A landscape with many valleys, sampled at points; each row gives a point and its height.
A ball rolls from a point to whichever of its 2 nearest points has the largest drop for the distance, and stops where none of them is lower. Distance is the straight distance between rows; heights are no part of it.
J_610 h=8.55: [92, 87, 109, 93, 119, 104, 93, 110, 97, 108, 99, 90, 85, 87, 90, 110, 86, 93, 93, 90]
J_723 h=5.11: [118, 115, 90, 109, 88, 103, 106, 98, 106, 105, 101, 107, 93, 103, 118, 120, 112, 125, 106, 97]
J_494 h=3.75: [54, 113, 110, 91, 115, 114, 119, 94, 86, 84, 78, 83, 105, 96, 77, 77, 101, 80, 94, 126]
J_580 h=4.74: [132, 57, 87, 111, 90, 66, 81, 113, 100, 105, 95, 117, 95, 108, 124, 110, 112, 118, 115, 79]
J_811 h=2.61: [150, 65, 96, 122, 73, 75, 88, 98, 102, 104, 106, 128, 109, 114, 133, 102, 103, 118, 115, 89]
J_594 h=3.33: [112, 109, 71, 99, 115, 109, 106, 114, 99, 98, 104, 120, 74, 98, 100, 120, 122, 134, 116, 99]
J_302 h=1.56: [141, 61, 104, 108, 70, 75, 69, 99, 108, 112, 117, 118, 118, 115, 112, 85, 87, 89, 102, 83]
J_144 h=5.47: [87, 126, 123, 104, 106, 121, 113, 99, 83, 99, 107, 97, 98, 88, 95, 95, 73, 71, 86, 124]
J_106 h=3.85: [82, 99, 137, 107, 97, 89, 107, 95, 96, 97, 79, 81, 103, 84, 114, 89, 79, 84, 87, 102]
J_329 h=4.40: [118, 62, 94, 95, 94, 72, 84, 108, 107, 101, 94, 101, 103, 105, 116, 102, 105, 118, 115, 73]
J_198 h=5.91: [128, 54, 75, 91, 86, 100, 89, 109, 103, 97, 120, 120, 100, 102, 101, 98, 97, 108, 111, 78]
J_520 h=5.72: [134, 97, 107, 128, 94, 72, 87, 91, 98, 120, 97, 113, 85, 117, 124, 122, 117, 131, 100, 96]
J_553 h=5.73: [138, 62, 75, 107, 91, 103, 90, 105, 94, 104, 115, 119, 86, 107, 102, 108, 113, 113, 108, 89]
J_999 h=3.41: [91, 81, 91, 83, 89, 96, 101, 102, 115, 90, 94, 94, 112, 98, 101, 94, 105, 110, 107, 82]
J_683 h=5.40: [102, 133, 118, 108, 102, 117, 109, 96, 95, 105, 114, 96, 95, 96, 106, 102, 79, 83, 83, 117]
J_482 h=5.21: [111, 118, 119, 110, 96, 106, 103, 93, 99, 113, 113, 97, 93, 91, 118, 109, 78, 99, 93, 100]
J_138 h=3.62: [99, 58, 99, 92, 94, 71, 82, 97, 112, 98, 90, 91, 120, 113, 94, 88, 95, 95, 105, 74]
J_369 h=8.53: [86, 113, 104, 94, 126, 112, 103, 108, 90, 104, 96, 93, 81, 83, 91, 106, 96, 97, 94, 105]
J_622 h=0.83: [86, 110, 82, 83, 116, 120, 102, 114, 105, 95, 106, 100, 95, 91, 84, 106, 101, 105, 105, 102]
J_533 h=0.65: [118, 62, 111, 98, 87, 85, 71, 92, 108, 117, 122, 106, 128, 125, 84, 77, 77, 73, 85, 84]
J_905 h=4.29: [123, 77, 102, 107, 83, 77, 76, 96, 103, 120, 99, 98, 110, 129, 104, 103, 113, 108, 103, 90]
J_388 h=3.99: [90, 86, 121, 100, 87, 91, 99, 92, 106, 104, 89, 81, 118, 106, 102, 90, 85, 80, 91, 93]
J_191 h=6.26: [140, 120, 94, 129, 86, 105, 104, 87, 95, 116, 122, 124, 73, 121, 110, 121, 115, 118, 101, 109]
J_276 h=3.94: [80, 133, 123, 107, 133, 104, 114, 92, 74, 95, 87, 74, 78, 82, 88, 96, 106, 83, 82, 138]
J_363 h=3.74: [83, 131, 112, 94, 99, 108, 109, 94, 101, 99, 86, 83, 103, 93, 107, 102, 107, 101, 100, 111]
J_728 h=1.98: [95, 98, 78, 88, 119, 107, 101, 113, 102, 97, 101, 108, 81, 92, 100, 118, 113, 125, 109, 92]
J_407 h=3.87: [93, 106, 103, 84, 83, 113, 107, 106, 114, 83, 101, 100, 127, 85, 113, 97, 91, 99, 103, 90]
J_242 h=7.69: [123, 156, 92, 122, 104, 116, 116, 99, 102, 113, 134, 121, 71, 99, 101, 124, 99, 97, 99, 112]
J_708 h=3.66: [85, 116, 119, 106, 142, 100, 100, 88, 79, 110, 89, 72, 74, 92, 85, 97, 105, 86, 85, 124]
J_218 h=8.13: [113, 157, 97, 113, 118, 115, 113, 97, 95, 111, 124, 109, 68, 91, 88, 120, 95, 95, 94, 123]
J_625 h=3.61: [67, 93, 113, 89, 115, 87, 102, 102, 102, 97, 66, 74, 98, 94, 102, 99, 112, 109, 97, 98]
J_778 h=5.31: [138, 116, 106, 128, 87, 98, 91, 86, 97, 129, 119, 108, 85, 125, 108, 113, 111, 109, 98, 108]
J_160 h=3.84: [73, 79, 128, 93, 94, 90, 108, 99, 106, 76, 83, 89, 123, 79, 109, 78, 72, 65, 85, 87]
J_448 h=2.87: [72, 68, 115, 107, 118, 85, 91, 87, 88, 109, 88, 77, 110, 120, 63, 83, 93, 75, 86, 100]
J_887 h=3.81: [65, 99, 123, 93, 103, 102, 113, 106, 99, 86, 76, 83, 110, 80, 111, 88, 86, 82, 90, 101]
J_881 h=3.92: [121, 121, 110, 120, 91, 100, 91, 83, 97, 124, 114, 90, 95, 128, 95, 107, 109, 100, 101, 115]
J_857 h=1.30: [81, 114, 80, 85, 124, 116, 104, 119, 107, 94, 97, 107, 89, 76, 96, 115, 109, 118, 106, 92]
J_856 h=8.49: [85, 141, 94, 96, 125, 119, 109, 109, 92, 100, 100, 100, 82, 84, 88, 107, 105, 97, 102, 117]
J_236 h=8.38: [99, 151, 89, 104, 121, 119, 110, 108, 99, 106, 116, 105, 74, 90, 83, 118, 107, 100, 105, 120]
J_503 h=4.25: [125, 71, 84, 95, 82, 88, 95, 104, 105, 93, 102, 106, 107, 104, 117, 104, 109, 118, 117, 77]
J_172 h=5.96: [114, 66, 70, 82, 96, 107, 96, 117, 104, 85, 108, 116, 104, 90, 105, 102, 104, 119, 113, 75]
J_155 h=5.55: [67, 140, 113, 99, 112, 127, 125, 103, 79, 83, 99, 104, 104, 80, 77, 82, 86, 71, 90, 143]
J_182 h=0.94: [99, 65, 115, 102, 95, 73, 69, 93, 103, 121, 111, 96, 123, 125, 76, 80, 82, 74, 85, 89]
J_210 h=5.04: [117, 129, 69, 111, 113, 113, 113, 105, 99, 101, 112, 118, 60, 103, 100, 126, 128, 126, 112, 109]
J_317 h=3.76: [58, 87, 110, 88, 106, 114, 111, 102, 93, 77, 85, 92, 116, 85, 86, 75, 84, 73, 85, 98]
J_992 h=4.72: [116, 102, 114, 111, 97, 93, 89, 92, 100, 119, 108, 97, 92, 105, 113, 110, 97, 107, 92, 101]
J_804 h=5.58: [58, 132, 109, 93, 99, 128, 126, 98, 84, 77, 98, 110, 120, 92, 68, 66, 82, 64, 92, 139]
J_382 h=3.51: [93, 68, 88, 82, 90, 90, 92, 94, 120, 87, 92, 88, 125, 110, 99, 87, 93, 98, 101, 72]
J_496 h=0.20: [103, 109, 87, 93, 91, 114, 102, 95, 108, 105, 110, 97, 98, 118, 86, 102, 107, 105, 110, 103]
J_526 h=3.68: [59, 89, 113, 91, 126, 94, 103, 93, 93, 93, 69, 70, 98, 101, 84, 87, 106, 94, 92, 102]
J_898 h=3.78: [60, 105, 109, 89, 99, 116, 109, 112, 102, 77, 81, 97, 123, 75, 97, 86, 86, 85, 90, 100]
J_794 h=7.00: [136, 144, 88, 129, 96, 114, 111, 88, 99, 112, 130, 124, 70, 116, 111, 124, 112, 108, 104, 113]
J_61 h=3.52: [81, 88, 108, 86, 102, 86, 99, 99, 113, 95, 80, 80, 112, 99, 106, 96, 99, 104, 103, 87]
J_771 h=3.72: [48, 93, 106, 87, 119, 105, 114, 100, 84, 81, 72, 81, 98, 90, 78, 80, 99, 88, 89, 112]
J_568 h=4.11: [117, 81, 81, 87, 76, 104, 103, 110, 117, 83, 102, 106, 117, 93, 122, 102, 106, 121, 111, 79]
J_885 h=3.11: [69, 80, 114, 101, 129, 97, 96, 89, 83, 108, 90, 82, 91, 111, 58, 86, 85, 74, 84, 107]
J_321 h=5.80: [129, 105, 94, 118, 84, 89, 104, 90, 102, 109, 98, 117, 87, 110, 133, 122, 117, 137, 108, 98]
J_326 h=2.22: [89, 69, 116, 108, 108, 75, 74, 93, 97, 121, 92, 82, 114, 121, 73, 89, 93, 79, 91, 92]
J_80 h=6.04: [123, 76, 63, 91, 94, 116, 100, 116, 102, 89, 115, 125, 94, 104, 104, 102, 113, 119, 115, 89]
J_891 h=3.83: [75, 117, 105, 83, 89, 117, 109, 107, 108, 84, 94, 102, 129, 76, 100, 90, 84, 88, 98, 107]
J_328 h=0.52: [155, 51, 90, 107, 76, 61, 67, 100, 104, 107, 121, 133, 117, 106, 118, 84, 90, 86, 102, 81]
J_239 h=1.44: [133, 59, 100, 102, 77, 75, 65, 89, 108, 115, 125, 116, 123, 123, 92, 84, 81, 81, 93, 79]
J_469 h=4.21: [93, 153, 95, 101, 100, 115, 111, 93, 107, 99, 103, 94, 96, 99, 99, 109, 113, 106, 105, 118]
J_295 h=4.17: [108, 92, 113, 100, 90, 95, 91, 92, 105, 110, 100, 90, 111, 113, 103, 100, 93, 99, 100, 94]
J_34 h=2.89: [107, 90, 93, 95, 100, 92, 98, 107, 110, 99, 95, 102, 95, 91, 120, 112, 106, 125, 105, 87]
J_602 h=5.30: [138, 62, 82, 116, 98, 83, 84, 109, 90, 111, 104, 124, 86, 113, 112, 108, 118, 121, 113, 86]
J_563 h=3.80: [62, 78, 111, 87, 97, 106, 114, 102, 98, 70, 93, 97, 127, 79, 92, 69, 67, 69, 88, 92]
J_803 h=4.96: [131, 85, 98, 116, 83, 72, 85, 96, 100, 118, 101, 105, 99, 121, 124, 114, 111, 125, 108, 89]
J_166 h=1.01: [85, 102, 85, 86, 108, 118, 103, 101, 106, 99, 105, 89, 105, 110, 77, 96, 105, 99, 107, 104]
J_588 h=2.16: [117, 113, 93, 106, 94, 112, 99, 88, 100, 119, 114, 95, 89, 125, 92, 108, 114, 108, 107, 105]
J_809 h=1.74: [155, 54, 94, 109, 76, 69, 86, 105, 100, 97, 113, 129, 109, 104, 131, 94, 99, 101, 110, 83]
J_960 h=3.97: [105, 103, 88, 85, 74, 109, 104, 111, 118, 80, 102, 110, 127, 83, 123, 100, 101, 114, 109, 84]
J_644 h=3.64: [71, 131, 107, 89, 97, 109, 116, 102, 109, 86, 81, 95, 118, 83, 112, 102, 111, 107, 103, 113]
J_433 h=3.79: [62, 126, 114, 92, 123, 110, 122, 96, 79, 88, 81, 81, 87, 83, 86, 89, 101, 82, 87, 131]
J_842 h=6.39: [113, 153, 68, 110, 112, 117, 115, 111, 100, 103, 119, 127, 71, 95, 90, 125, 117, 113, 115, 116]
J_521 h=3.25: [91, 98, 91, 83, 100, 106, 105, 108, 117, 91, 90, 101, 108, 88, 112, 107, 113, 123, 108, 89]
J_309 h=4.59: [98, 131, 88, 100, 101, 111, 106, 102, 106, 101, 100, 101, 91, 97, 109, 114, 109, 113, 110, 106]
J_550 h=6.23: [129, 98, 62, 102, 91, 124, 108, 114, 98, 98, 117, 131, 84, 109, 103, 111, 119, 118, 117, 94]
J_318 h=3.90: [86, 152, 114, 104, 102, 113, 117, 87, 101, 96, 91, 83, 104, 97, 103, 103, 111, 97, 95, 129]
J_620 h=3.82: [101, 69, 100, 97, 94, 74, 82, 94, 105, 112, 93, 86, 113, 123, 92, 98, 110, 106, 106, 83]
J_305 h=5.52: [75, 141, 113, 99, 120, 125, 116, 105, 79, 92, 104, 101, 89, 79, 80, 97, 79, 69, 90, 130]
J_944 h=3.91: [84, 80, 132, 100, 90, 76, 96, 93, 107, 92, 84, 83, 123, 92, 116, 81, 78, 75, 94, 86]
J_852 h=3.32: [81, 97, 118, 99, 126, 97, 98, 93, 82, 106, 88, 69, 88, 102, 78, 89, 95, 82, 86, 117]
J_756 h=3.47: [78, 124, 93, 87, 94, 109, 108, 106, 116, 89, 88, 96, 111, 87, 113, 108, 117, 132, 106, 101]

For each start below, name the point where the ball stops.
J_369 -> J_496
J_723 -> J_34
J_553 -> J_317

Call two points neighbours if one is among the 2 nearest of the other. Go from one point of each pair to the other, from neighbour to neighbour, staying as low as possible. Name the highest point that can't be avoided.
J_496 and J_533 -> J_550
J_328 and J_533 -> J_302
J_533 and J_999 -> J_276
J_622 and J_496 -> J_166
